Points on a hilly landscape, in no order, each with its height.
From any point a climber steps to the highest of the 3 points nearest to it. It stops when none of these is higher. Distance is the straight distance between rows; heights are no part of it.
K822: [114 134 126 141 131 128 165  32  99  69 124 150 164 147  97 116 195  93
  96 136]  (h 321)
K971: [124 120 139 123 111 129 101 190 134 163 118  78  93 110 151 118 106 148
 150 131]  (h 693)
K470: [121 125 146 119 113 103  99 201 128 166 108  70 103 104 165 141 105 157
 160 135]  (h 410)
K577: [149 109 119 141 140 146 136 116 136 118 112 158 129 142 116 111 112 121
 107 125]  (h 163)
K624: [129 153 124 121 138 141 119 118 133 114 159 169 153 145 141 134 120 109
 140 149]  (h 351)
K837: [158  68 108 128 127 143 144 138 172 161  85 104  62 105  66 106  94 179
  77  71]  (h 497)
K115: [126 139 152 107 109  71 113 204 166 196  67  54  95  74 177 184  85 185
 170 122]  (h 692)
K591: [104 182 123 103 134 118 117 107 120 109 197 169 168 143 151 158 144  97
 155 161]  (h 378)
K982: [114 141 125 136 135 130 156  54 113  82 122 170 167 147 108 129 166  97
 107 149]  (h 67)
K509: [124 161 145 121 126 116 100 173 113 136 165 116 147 137 167 135 120 119
 175 142]  (h 541)
K416: [160  80 113 142 137 148 135 131 146 141  99 133  95 127 101 106  97 139
  93 103]  (h 227)
K642: [149  85 110 125 124 157 131 156 172 172  95  91  53 100  85 108  97 176
  88  85]  (h 377)
K167: [132 105 120 120 120 162 123 175 174 182  93  72  51  85  96 110 101 181
 105  90]  (h 288)
K360: [122 167 152 127 124  92 105 184 105 145 160 106 163 133 185 154 121 121
 190 136]  (h 691)
K588: [ 99 139 121 128 124 118 163  31  90  67 136 166 168 142 111 139 202  80
  99 157]  (h 189)
K82: [ 98 164 121 107 131 111 136  70 119  93 174 195 171 141 136 167 156  91
 132 173]  (h 201)
K222: [127 151 138 123 126 125 104 172 119 140 158 116 139 133 167 131 118 122
 169 143]  (h 496)
K908: [124 129 128 146 135 136 170  41  99  71 115 149 162 149  89 108 184  99
  97 127]  (h 430)
K322: [115 127 147 115 109 119 112 200 157 187  69  49  74  77 147 146 103 192
 152 121]  (h 5)
K28: [144  97 119 130 127 151 120 157 149 158 119 115  81 117 118 103 101 144
 110 113]  (h 222)
K913: [125 107 127 117 116 152 113 182 157 178 100  69  62  87 120 115 107 170
 118 110]  (h 197)
K710: [120 146 125 129 137 134 147  72 122  92 131 179 165 143 118 138 147 100
 115 156]  (h 56)
K827: [151  87 111 130 127 151 125 152 156 159 108 112  78 112 108 106  93 149
  96 102]  (h 275)
K364: [144 112 130 158 139 143 167  56 105  75 102 134 159 158  79  90 171 122
  94  99]  (h 521)
K734: [130 111 126 123 116 149 107 182 146 168 113  84  76 105 134 109 104 154
 128 122]  (h 376)
K194: [150 101 118 137 131 148 125 136 141 135 114 144 108 132 117 106  99 127
 106 118]  (h 149)
K438: [ 88 206 138 109 137  91 113 130 102 124 217 145 179 132 177 185 159  91
 184 141]  (h 630)
K424: [125 135 154 126 115  84  99 203 116 164 119  80 128 111 183 158 103 148
 176 132]  (h 460)
K472: [126 154 156 130 119  88 100 196 108 153 141  93 149 124 186 152 116 132
 188 138]  (h 570)
K105: [105 164 120 109 135 124 132  80 123 100 166 187 168 141 136 158 145  95
 133 172]  (h 175)
K548: [165  59 111 147 132 134 149 123 146 137  81 121  91 126  73  99 102 161
  78  78]  (h 422)
K562: [137 112 125 125 123 147 104 174 140 156 127 107  96 122 141 110 100 139
 129 129]  (h 280)
K83: [102 148 119 122 131 120 151  51 110  82 138 179 171 142 116 149 176  87
 111 165]  (h 117)
K192: [117 178 134 113 132 128 107 137 123 120 183 153 160 144 159 146 130 106
 163 151]  (h 627)
K705: [167  62 125 162 134 131 162 105 128 110  79 126 117 144  72  86 120 151
  84  78]  (h 629)
K980: [123 132 147 124 115 107  97 193 118 155 132  86 120 120 170 134 110 144
 167 135]  (h 383)
K648: [128 131 140 123 119 126  98 188 125 148 137 100 115 123 158 123 110 138
 160 139]  (h 335)
K975: [163  57 110 140 128 131 148 126 164 146  78 109  75 114  60 100  99 178
  77  67]  (h 753)
K169: [133 127 121 139 140 140 148  78 124  95 115 170 161 148 111 123 138 106
 112 141]  (h 70)
K130: [105 191 143 116 135 105 110 153 106 127 195 131 174 133 175 159 140 104
 188 141]  (h 326)
K375: [141 128 122 130 137 149 121 129 135 126 141 154 129 139 135 118 107 117
 129 138]  (h 206)
K330: [133 133 127 123 125 143 103 168 130 142 147 125 121 136 151 114 108 126
 144 138]  (h 397)
K203: [156  90 120 155 141 147 149 103 130 114  94 152 127 142  97 106 117 126
  94 105]  (h 276)
K938: [140 115 128 156 139 140 164  61 107  78 101 146 161 151  89 104 163 115
  99 114]  (h 665)
K280: [ 81 197 125  98 132  98 112 104 106 116 223 170 174 137 166 184 159  89
 165 155]  (h 314)
K99: [120 116 137 118 109 130 103 197 144 173 103  66  80  97 145 125 109 165
 146 128]  (h 347)
K201: [104 140 121 131 120 125 166  21  87  62 137 151 159 148 102 122 212  82
  93 141]  (h 187)
K86: [151  98 128 161 140 143 165  74 114  90  96 139 150 149  87  89 150 125
  99 104]  (h 480)
K353: [ 92 178 119  99 129 103 123  81 115 100 197 192 169 140 147 175 157  87
 144 167]  (h 256)
K57: [145 113 119 145 142 146 142  96 128 105 110 166 144 143 111 114 121 115
 109 127]  (h 151)

Two climbers start at each pair of points below. Name the first point that both come to, or write -.
K588 / K201 | K908
K424 / K330 | K360
K167 / K222 | -

Call two points neighbours if one is among the 3 nearest of the other. Go from one point of each pair to the other, from neighbour to neighbour, staying as high as possible. Name the lowest point that can't be avoided.
K975 / K705 | K548
K115 / K971 | K470
K360 / K115 | K424
K192 / K438 | K591

Where does a climber stop that starts at each point below?
K194 | K975
K710 | K938
K982 | K938
K82 | K192
K105 | K192
K980 | K360
